Points, in no order, along strands that fork and pass close to each other.
In the rows, 128 means zero.
Two points are linked if the straight distance between their rows is under 97.8. Some points are linked to none.
z134: [ 98 102  82  79 158 167 151 128 139 131 152 176 150 137 132  92 136 118
 125  93]
z153: [ 88 138 113  74 122  77 119 124 177 114  68 189 175 108 150 125 136 154
 149 173]
z806: [129 135 117  78 119 130 158 112 121 110 154 119 123 173  95 129 107 112
 116 121]
z549: [109  88 103 113 164 113  83 116 125 110 114 162 161 129 161  88 195 135
 149 134]
z392: [148  83 119 171 119 153 102 155 102 169 174 201 119 120 130 106 114 127
 178 133]
z675: [133 108 127 148 155 139 143 154 138 104 131  69 149  83  98 151 177 162
  90  75]
z229: [152 128 128 154 137 156 144 161  98 126 160  78 131  89  75 154 177 153
 116  54]
z559: [120  99 151 115 129 105 137 119 149  88  77 131 121 103 119 131 145 160
  81 106]
z658: [101 100 105 139 165 149 161 137 173 122  74  92 140  96 158 136 105 139
 105 116]
z571: [ 97 176  98 116 126 129 131 112 109 174 105 180 120 142 163 136  60  79
 139 109]
z668: [116 148 115  86 112  95 164 119 144 138  82 118 101 155 130 149  72 116
 105 149]
z220: [134 158 133  77 145 164 166 104 128 113 155  69 125 127  64 154 178 115
  98  94]
z685: [111  67  61 145 163 116 141 143 115 103  83 137 140  89 178 120 111 147
 130  84]
z915: [133  89 107 148 151  99  78 113 123 104  82 146 159 111 169 102 202 147
 155 160]
z267: [121 169 132 163 145 159  89  90 104 148 149 126 128 134 179 113 119  82
 143 138]
z366: [115 164 108 107 120  92 171 143 189  90 107  83 158 166 146 136  89 149
 147 174]
z369: [120 177 140 114 130 128 169 125 196 110 139  90 161 165 141 130 110 138
 134 192]
z10: [123 116 108 129 176 150 143 137 128 102 112  44 144  85 121 141 161 132
  91  65]
z473: [ 91 112 116  90 115 120 168 116 162 141  78 203 114 107 114 133 105 144
 109 120]
z702: [ 93 144  91  50 155 166 146 119 129 120 173 160 155 176 117  99 127  94
 136 106]
z635: [144 116 114 180 100 112  96 157 114 174 155 211 128 119 140 103  96 110
 206 164]
z989: [142 122 118 185 146 148 141 174 108 150 134  44 106  91 135 161  93 132
 122  79]
z303: [130 139 134 106 144 167 113  95  97 129 175 144 126 151 117 117 162 107
 124 120]
z854: [114  84  81 164 173 135 146 148 133 111  70  86 142  91 189 141 113 144
 113  91]
z297: [120 131  97 116 128  93 126 151 157  85 137 122 186 147 155  96 137 158
 190 171]
z625: [158 136 115 163 123 117  66 125  70 139 162 163 131 155 151 108 141  95
 183 144]
z691: [148 179 150 108 129 136 136 123  97 130 157  75 122 131  53 160 187 119
  94  78]
z761: [144  89 133 114  82 123 166 155 132 117 156 173 100 132  68 129  97 154
 130 121]
z139: [104 132 107  83 115 122 170 146 179 102 167 144 157 165 112 105 106 149
 160 166]
z247: [111 140 165 141 139 169  97 128 159 193 187 184 143 138 121 102 144 106
 151 187]
z949: [134 152 166 142 154 166 129 121 177 134 146  67 143 108 122 134 147 135
 101 145]
z340: [119 126 143 101 125 131 167 173 130 159 116  99  98 113  58 156  92 133
  87  83]
z627: [ 63 134 123  77 141 124 141 124 214 127  93 181 163 123 145 115 130 149
 125 160]
z533: [122  97 123 129 127  95 129 115 124  91  86 150 130 108 137 116 140 164
 122 133]
z495: [129 151 197  93  99 141 103  84 137 131 158 141 128 162  85 137 172 122
 103 178]
z434: [136 143 174 199 148 170  72 119 109 185 121 145 114  84 152 126 138 105
 109 121]
z118: [153 122 174 151 127 121  80 119 114 120 139  99 142  96 123 131 206 157
 105 121]
z87: [144 142 109 177  78  84  94 160 133 164 129 203 151 106 144 122  97 136
 200 197]
z809: [ 74 164 111  79 116 154 113 140 164 156 154 198 153 137 149  97 100 106
 169 139]
z184: [136 106  91 116 110  77  92 118  80 110 106 206 137 142 142 109 129 125
 171 132]
z106: [116 151 123  85 149 129 144 121 111 131  89  34  90 134 114 157 115 113
  85 106]
z255: [110  98 132 102 128 151 168 151 137 150 112 146  93 101 102 147  82 130
  94  79]
z890: [113 116  87  91 167 122 148 121 101 143  71  63  89 117 148 142  85 109
  94  95]
z829: [133  79 119  95 121 105 106 109 128  98 147 156 158 144 115  96 208 137
 144 148]
z616: [149 149 130 131 123 117 144 152  68 161 101  71  61 125 104 160  80 118
 103  57]
z317: [147 130 125 134 138 173 154 164 120 141 175 113 114 100  55 137 154 134
 118  53]
z82: [141 141 182 191 144 147  63 112 115 162 142 115 126  80 127 120 181 134
 118 116]
z787: [148 127 157  93 117  82 105  75 100  68  95 127 124 145 117 129 183 144
  96 146]
z615: [107  99  82 131 154 127 111 113  93 125  74 180 140 101 180 113 118 124
 116  85]
z840: [122 108 158 149 121 131 112 132 185 138 121 147 151 109 135 123 140 160
 139 193]
z222: [120 105 116 102  93 123 177 158 169 108 152 164 134 159 102 118  87 154
 139 153]
z246: [129 157 194  85  82 122 136  97 141 127 144 140 104 167  87 154 120 118
  94 170]
z344: [142  95 130 130 114 114  74 126  82 148 153 204 126 159 117  97 163  83
 186 148]
z35: [126 176 147 130 132 130  90  82  97 128 124 142 123 154 164 132 126  94
 125 158]
z894: [115 168 127 106 100 135 139 117 115 165 133 182 100 159 126 134  76  84
 127 125]
z980: [137  76 104 117 127 135  96 139  98 153 181 189 137 158 119  76 175  84
 181 123]
z743: [173 139 166 163 104  90  95 108 114  86 154  97 133 154 134 131 168 142
 141 170]
z850: [129 146 189  94 102 154 109 114 123 145 159 157 124 120  62 128 178 134
  95 126]
z741: [136 133 141 120 164 175 122 102 163 127 166  99 148 102 115 114 191 138
 115 122]
z752: [157 106 149 182 125 167 101 147 123 165 198 118 130 113 130 113 167 127
 169 147]
z5: [151 167 117 174 140 138  72 108  81 138 170 129 136 167 181 104 141  98
 175 143]
z177: [130 144 125 179  99 117 129 144 160 156 119 178 145 111 155 136  81 149
 175 188]
z404: [144 122 159 126 124 174 120 142 112 153 185 158 110  99  51 121 169 131
 105  89]
z53: [153 123 168 168 111 114 105 123 179 120 128 127 155 116 143 127 167 169
 149 220]
z65: [108 120 126 137 154 160 159 150 180 160  95  63 116  94 141 146  96 130
  97 122]
z732: [157 100 142 124 112 113 126 148  86 101 137 137 104 116  64 129 154 156
 104  57]
z785: [102 159 138  90 121 141 146 144 189 131 177 130 166 168 129 108  98 131
 160 175]
z226: [130 145 148 179 147 157 147 171 154 177 108  50 105  89 134 173  83 132
 103 115]
z239: [143 114 127 170 169 177 111 130 144 123 175  80 158  84 139 119 195 142
 127 107]
z350: [130 191 142 140 126 135 136 124 155 139 134  80 151 172 167 134  98 109
 148 184]
z223: [164  99 113 187 126 150 130 154 106 122 194 104 138 123 139 106 139 140
 161 118]
z513: [136 115 104 102 123  97 181 145 161  84 107  64 133 159 131 149  93 145
 117 141]
z354: [126 145  99 125  91  79 175 137 134 153  80 117  87 142 135 161  52 129
 134 140]
z728: [144 187 113 169 141 119 134 121 120 127 115  64 143 165 190 142  84 104
 149 163]
z774: [148  81 114 142 116 102 107 128  93 103 109 191 117 119 130 114 135 138
 143 120]
z347: [106 141 125  60 129 132 174 113 156 110 111 128 122 171 100 134 101 114
  88 141]
z150: [ 98 119 142  70 124 136 168 109 172 134 112 170 121 138  94 134 108 129
  90 138]
z55: [119 128 127 164 125 133 145 140 186 147 110 150 152 108 154 132  97 155
 137 178]
z791: [166  88 117 162 106 121 161 178  97  99 149  90 106 130 104 146  96 154
 133  95]
z772: [ 70 163  93  50 132 145 135 124 151 130 143 166 152 172 134 108  97  97
 150 120]
z730: [152 125 123 104 105  57  97  96  88  72 100 146 136 160 128 111 164 136
 141 165]
z224: [134 123 123  80 126 143 164 117 128  91 172  98 123 147  72 138 154 121
 115 102]
z73: [137 151 156 124  83 125 158 126 103 149 133 151  74 154 111 148  61  92
 118 132]
z302: [145 125 162 124 139 109  94  90 113  87 120  92 139 115 135 125 212 137
  97 141]
z998: [152 138 172 158 109  99 112 120 167  88 126  80 153 140 131 136 163 173
 133 203]
z77: [127 122 168 198 154 173  97 141 114 181  98 145  99  56 142 137 114 124
 101  86]
z510: [123 165 149 110 114 101  69  83  88 128 123 180 132 166 144 127 140 101
 133 168]
z644: [144  82 115 190 142 100  81 129 107  95  90 135 147  87 173 116 182 168
 153 163]
z28: [139 111 116 101 115  71  86 105  94  82 140 154 145 168 136  99 202 120
 157 159]
z782: [103 103 128 176 159 171 115 134 116 167  89 135 114  66 152 139 110 118
  99  60]
z581: [166 147 172 125 101 105 139 106 118  84 170  66 129 154 100 142 160 141
 125 146]
z384: [138 171 171 103  78 127 145 110 115 146 149 120  89 179  91 163  91  99
 102 152]
z272: [178 101 128 176  99 118 141 160 102  82 172  79 125 138 117 124 145 158
 153 115]
z349: [123 174 185 135 135 159 139 128 168 143 136  68 129 100  81 159 154 139
  85 119]
z622: [139 104 100 124 138 106 159 136 114  76 105  51 117 136 134 140 119 141
 110 111]
z990: [125 139 184 124 122 121 128 117 149 117 111 109 123 111  92 153 145 149
  71 113]
z68: [ 79 178 144 106 138 167  98 118 156 176 163 191 151 150 140 109 117  91
 164 156]
z812: [140 128 112 126  85  84 168 142 103 144 123 156  87 151 115 145  52 126
 144 121]
z516: [113 159 113  93 102  80  91 102  79 113 112 202 129 155 135 131 120 102
 147 151]
z120: [104  85 121 131 141 166 142 147 133 163  96 149 105  74 113 134  99 121
  91  50]
z312: [110 135  95 147 142 127 121 115  98 152  85 178 126 115 179 116  90 102
 140  98]
z410: [168 116 112 109  97  92 131 121  60  76 128 125  92 164 110 130 122 130
 114  83]
z568: [141 100 141 197 153 123  87 135 120 101 101 110 145  83 178 130 165 158
 117 128]
z50: [133  86  97 156 141 136 179 178 125 125 138  68 107 110 125 152  73 136
 116 100]
z734: [141 149 118 170 160 129 127 132 141 116  91  54 143 130 194 137 109 123
 128 146]
z336: [135 102  90 108 144  90 150 123  89 101  74  71  96 125 140 138 111 129
 101  72]
z700: [ 63 143 103  74 118 113 166 132 199 141  93 185 150 118 142 126  84 141
 130 133]
z748: [ 87 118  51  81 160 129 158 133 119 150 101 148 119 142 162 114  71 103
 125  61]
z265: [154  76 141 108  93 112 140 148 101 109 158 162 102 121  72 122 137 165
 131  94]
z900: [138 121 169 160 126 159  87 134 147 174 185 139 137 129 116  99 169 115
 152 179]
z657: [150 138 146 187 147 119 112 118 130 100  88  54 140 104 181 134 144 141
 119 140]
z385: [159 150 146 126 133 123 150 110 132  88 148  30 129 155 120 145 148 121
 119 152]
z33: [133 116 128 163 115 119 108 119  87 147  99 194  99 105 138 127  95 122
 128 106]
z543: [129 167 131 109 145 133 140 111 134 117 109  32 111 153 136 152 118  92
  99 142]
z331: [116 188 110 174  99 105 146 118 134 204  70 133  87 112 171 157  50  97
 139 149]
z765: [138  79 104 135 130 165 116 143 110 149 194 177 122 129 114  84 153 119
 157 112]
z70: [ 87 104  72  93 157 159 141 130 117 143 125 185 125 132 151  99  98 104
 134  63]

A fork is a point with three links, a tip a point with one. Leave the first point through the second and follow the links. Name the first fork or tip that comes.
z55 / z840: z369
z765 / z980: z774
z134 / z702: z312
z82 / z434: z340
z317 / z404: z73
z50 / z791: z748
z384 / z246: z10

Follow the links from the first point to the second, and from the first to the third. Name the last point that the two ways share.
z685 / z741 / z635: z774
z990 / z691 / z35: z774
z139 / z730 / z635: z369
z73 / z344 / z223: z312
z384 / z533 / z809: z312
z317 / z741 / z347: z73
